Each row is a point on a landscape with many valleys, with its height.
A ball rolls from a point to the lowest of its 2 nearest points, and stops where none of them is lower. Distance is the straight distance between rows; heights are no part of it.
k883 height 5.13: [128 146 118 175 136 156 133 172 140  87 153 150 148  95 174 160  94  66
 104  61 128]
k740 height 5.05: [ 78 102 131 118 115 133 170  94  72 100 163 148 130 155 125 163 132 168
 137  89  86]
k596 height 3.42: [ 83 113 103 126  64 137 170 129 116 133 185 129 136  74 118 172  81 107
 151 105 160]
k226 height 2.18: [125 114 116 153 150 157  99 181 151 153 130 109 129 113  81  84 130 112
 125 166 105]
k191 height 5.40: [109 120 124 162 173 154 146 167 105  94 118 185 139 149 155 141 141 101
 113  66  97]
k719 height 2.74: [138 110  90 171  98 134  60 171 180 153 181  98 124  86 123 113 102  95
 151 185 146]
k917 height 4.63: [117 118 117 157 129 148 146 134 135 120 135 125 124  89 109 129 107 121
 120  96 151]
k48 height 7.26: [139 138 139 100 107  71 119  71  85 140 122 126 121 161 144 102 139 166
 150 189 143]
k456 height 2.46: [134  80 152 148 130  85  80 106 184 165 134  89  83 104  90  86 147 179
 143 158 138]
k813 height 2.28: [119 128 134 117  73 126 122 137 110 117 137 120 122 109 174 211  92  78
 118  93 139]
k623 height 0.86: [131 120 133 167 169 152  91 193 125 130  84 150 117 129 138 129 132  72
 103 138 106]
k993 height 4.55: [142 148 156 113 176 129 145 129 112 114  82 148 136 178 142 117 159 141
 104 114 101]
k665 height 4.51: [115 111 143 126 136 113 168  87  98  96 149 141 133 164 127 127 143 190
 124  89  92]
k730 height 2.53: [136 110 101 173 149 163  61 177 190 154 171  96 121  95  83 101 126 106
 125 176 118]
k84 height 3.89: [145 159  93 106  79 124 149  87 103  94 163 132 155 144 160 155 108 125
 137 144 160]
k657 height 3.69: [139 111 148  87  95 107 131 110 154 152 130  84 139 130 105 122 135 178
 135 139 139]
k939 height 2.71: [152 109 152 147 169 103  77 129 181 156 115  95 102 127  98  76 156 164
 124 161 110]
k804 height 5.99: [109  97 162 132 183 144 158 171 147 116 141 147 159 153 108 118 165 167
 100  65  63]
k18 height 3.18: [ 88  84 113 153  69 127 142 155 129 144 191 115 132  81 112 145  89 130
 151 136 138]
k50 height 4.96: [155 156  99 157 110 136 115 146 142 106 140 125 139 104 166 134  96  83
 123 133 164]
k843 height 3.94: [142 101 158 136 127 102 126 102 163 124 133 100 117 120 116 119 134 179
 116 107 147]
k68 height 5.16: [125 132 102 200 194 170 131 153 154  97 136 159 112  94 106 103 120  94
 102  93 134]
k438 height 5.48: [121 153 135 108 139 175 158 134 129  76 133 153 173 145 164 192 128 114
 101  55 105]
k660 height 6.18: [113 150 126  73 143 155 165 114  87 101 124 148 157 193 129 159 154 145
 125 105  67]
k672 height 5.72: [122 152 128  89 119 158 159 108 113  77 143 135 162 164 146 189 132 139
 114  85  98]
k473 height 3.40: [168 188 136  78 130 140 127 118 130 125  78 113 150 159 155 132 134 121
 113 152 153]
k125 height 2.98: [107  92 100 162  75 122 109 165 136 153 183 113 127  93 118 123  95 118
 157 172 135]
k483 height 5.96: [100  93 162 139 170 160 149 180 146 102 147 153 174 140 127 155 151 147
  94  49  75]
k524 height 2.64: [176 160 149 149 177 128  84 141 149 119  70 134 127 148 165 108 150 104
 101 158 148]
k369 height 3.59: [113 120 102 110  57 113 168  92 128 120 191 132 141  89 131 175  89 122
 146 113 186]
k147 height 4.64: [152 147 134 148 137 140 108 186 131 101 120 152 155 149 194 166 127  73
  96 112 108]
k802 height 7.32: [162 154 130 115 124  75 108  72 107 138 101 127 115 146 153  87 136 141
 146 192 180]
k452 height 4.99: [ 88 117 147 124 166 150 172 114  83 116  97 165 114 155 112 138 155 145
 124  52  84]
k196 height 4.07: [126 112 148 133 140  80  75 118 113 175 129 107 114 137 113  58 150 162
 165 221 110]
k153 height 5.06: [142 133 105 202 151 150  98 181 161 100 171 145 131  96 157 133 100  59
 105 106 123]
k80 height 1.94: [152 172 155  89 159  88 156  87 127 163  75 108 102 133  95  71 149 169
 129 132 116]
k932 height 4.62: [ 96 107 144  56  83 131 163  96 117 133 143  93 133 133  87 183 133 174
 128 112 110]
k377 height 3.98: [159 180 154  79 151 151 148 121 138 106  95 127 166 186 151 137 159 146
  96 124 110]
k428 height 3.22: [145 123  86 155 102 110 111 115 140 137 168 122 135 114 129  79 115 134
 158 195 169]
k272 height 3.38: [136 147  95 144 118 120 129 121 101 130 145 130 137 137 129  78 112 128
 149 186 152]
k783 height 3.48: [104 123 115 133 108 137 126 149  68 147  93 141 109 126 133 141 112  87
 141 158 128]
k51 height 3.04: [172 180 133 120 155 136 119 122 137 123  80 126 140 150 152  97 139 117
 115 159 158]
k332 height 2.31: [120  76 137 106  52  95  97 141 159 187 139  94 117 105 117 150 119 141
 158 175 161]
k236 height 5.15: [162 109  98 129  85  98  63 116 193 172 123 111 105  81 137 115 123 100
 163 179 213]
k481 height 4.02: [133 120 153  70  94 128 139 108 149 136 120  84 147 135 109 165 133 169
 121 112 129]
k353 height 2.63: [152 139 162 115 159  95 116 115 144 156  92 103 113 139 108  77 153 167
 125 152 114]
k861 height 5.10: [137 129  86 213 165 163 106 153 160 100 175 141 115  85 125 112 103  81
 112 121 142]
k81 height 5.62: [119 144 116 154 196 161 159 158  96 103 101 196 137 163 141 108 153 105
 112  86 101]
k935 height 5.77: [ 97  99 161 139 141 157 149 147 138  96 153 132 165 116 129 169 124 151
 104  45 101]
k46 height 2.60: [155 113 129 128 133  75  73  80 200 171 127  99  89 102  99  57 155 175
 163 178 163]
k598 height 5.35: [ 77 107 130  74  98 130 175  74  88 106 161 126 124 151  95 184 133 176
 146 100  86]
k533 height 2.22: [116  67 143 143  92  87  97 120 155 168 143 103  91 107 108 117 133 165
 152 171 149]
k195 height 5.25: [154 157 112 180 216 163 141 144 166  98 128 161 128 127 110  73 144 112
  96 115 124]
k736 height 2.70: [169 133 142 126 137  59  89  65 170 151 118 104 105 123 129  63 156 184
 151 170 159]
k772 height 3.64: [117 137 104 131 134 126 132 135  93 158 132 123 136 137 103  59 126 139
 158 202 120]
k574 height 3.58: [ 94 141 113  91 113 172 167 116  90 117 109 133 126 119 124 185 113 103
 126  84 131]
k645 height 5.59: [ 92 118 154 122 181 147 190 124 119 117 128 152 143 146  90 113 155 175
 120  41  72]
k103 height 5.24: [112 123 123 179 155 155 138 160 108  95 128 166 130 113 155 153 113  90
 110  68 117]
k643 height 3.96: [ 80 137 140  69 155 161 184  96  81 123  87 141 113 152  88 158 152 146
 134  57  80]
k850 height 5.02: [161 127 110 174  99 113  99 129 167 110 157 119 121  86 162 141 101  94
 126 121 181]
k976 height 3.57: [110 106 140 121 109 149 120 174 107 131 118 124 140 139 141 172 120 110
 115 111  89]
k909 height 6.66: [120 142 134  69 123 129 142  95  78 107 125 132 143 196 135 161 150 159
 128 143  74]
k422 height 2.48: [ 99 156 133  61 144 145 199  84  93 134  83 126 107 142  78 131 140 153
 128  85 106]
k837 height 2.47: [129 117 135 103  52 112 101 151 136 148 132 101 120  98 163 201  96  80
 130 128 152]
k190 height 4.83: [160 167 115 146 122 146 107 165 123 113 112 134 148 135 180 146 106  70
 116 136 136]
k787 height 5.08: [155 107 107 174 101 101  76 120 173 132 143 116 101  84 146 123 111 104
 140 152 196]
k544 height 4.11: [146 116 160 144 151 106 144 104 145 108 135 119 123 146 125 103 144 185
 110  98 114]
k165 height 3.45: [138 109 122  90  83  86 137  94 167 181 144  98 126 110  86  86 139 176
 165 167 170]
k306 height 7.10: [119 134 137  76 106  95 138  80  75 135 116 124 121 173 126 135 139 161
 139 171 114]
k784 height 3.62: [138 159  88 115 100 126 146 105  82 120 141 136 153 149 144 110 110 121
 145 173 154]
k200 height 3.71: [136 119 102 101  48 108 144 106 148 142 175 118 145  99 133 158 100 121
 154 141 195]
k928 height 4.23: [120 125 139 119 118 155 112 197 107 116 122 144 156 148 175 193 120  75
 107  92  78]
k941 height 2.45: [119 108 133 122 103 131 103 173 106 159 111 111 137 131 127 134 122 113
 137 170 109]
k636 height 4.98: [153 163 158 143 213 118 152 123 131 112  73 165 110 161 129  79 164 139
  94 107 109]
k497 height 4.40: [108 151 108 105 128 144 152 110  47 130  80 155 109 155 131 136 123 102
 142 138 123]
k345 height 3.90: [123 128 125 151 161 104  95 124 101 162 119 125 102 126 101  48 139 134
 154 216 119]
k774 height 0.57: [130 172 140  78 152 121 188  78 110 145  76 119 105 134  87  97 141 155
 123 105 123]
k826 height 5.26: [117 153 133 132 121 162 143 162 131  82 161 142 169 113 188 198  97  76
 105  40 109]
k168 height 2.88: [173 119 145 162 147  70  69  84 159 121 128 120 109 143 154  79 154 172
 134 172 146]
k335 height 1.80: [140 130 145 159 171 132 102 156 108 123  71 156 101 144 147 127 138  91
 103 130 125]
k309 height 5.21: [144 158 129 159 207 144 160 120 149 112  99 153 109 123 104  65 144 132
 105 106 127]
k662 height 3.34: [146 122 106 119  90  86 103  97 151 166 149 115 128 113 118  72 133 151
 175 205 179]
k24 height 4.26: [ 96 117 125 113 122 159 167 133 103 142 107 126 123 110  88 132 117 129
 130 101 128]
k169 height 2.86: [ 84 131 121  85  71 144 147 114  93 116 137 130 118  99 138 232  95  81
 132  85 134]
k294 height 1.65: [136 122 120 175 181 162  79 186 148 143 109 133 111 116 105 106 133  80
 106 158 111]
k755 height 1.81: [116  93 124 114  42  98  97 158 142 177 143 104 111  89 138 174  99  96
 153 166 164]

For each start below, name the point where the ball stops.
k917 | k813
k18 | k623
k168 | k533
k802 | k533
k740 | k657
k483 | k883
k660 | k883
k804 | k774
k636 | k623
k787 | k941

Call two points neighbours if one is among the 2 nearest of the other. Go from one point of each pair to the other, from neighbour to neighbour, staying as low as possible. Name the highest point that can't be avoided.
k941, k428 | k236
k813, k533 | k837
k755, k533 | k332
k774, k813 | k939
k941, k755 | k497
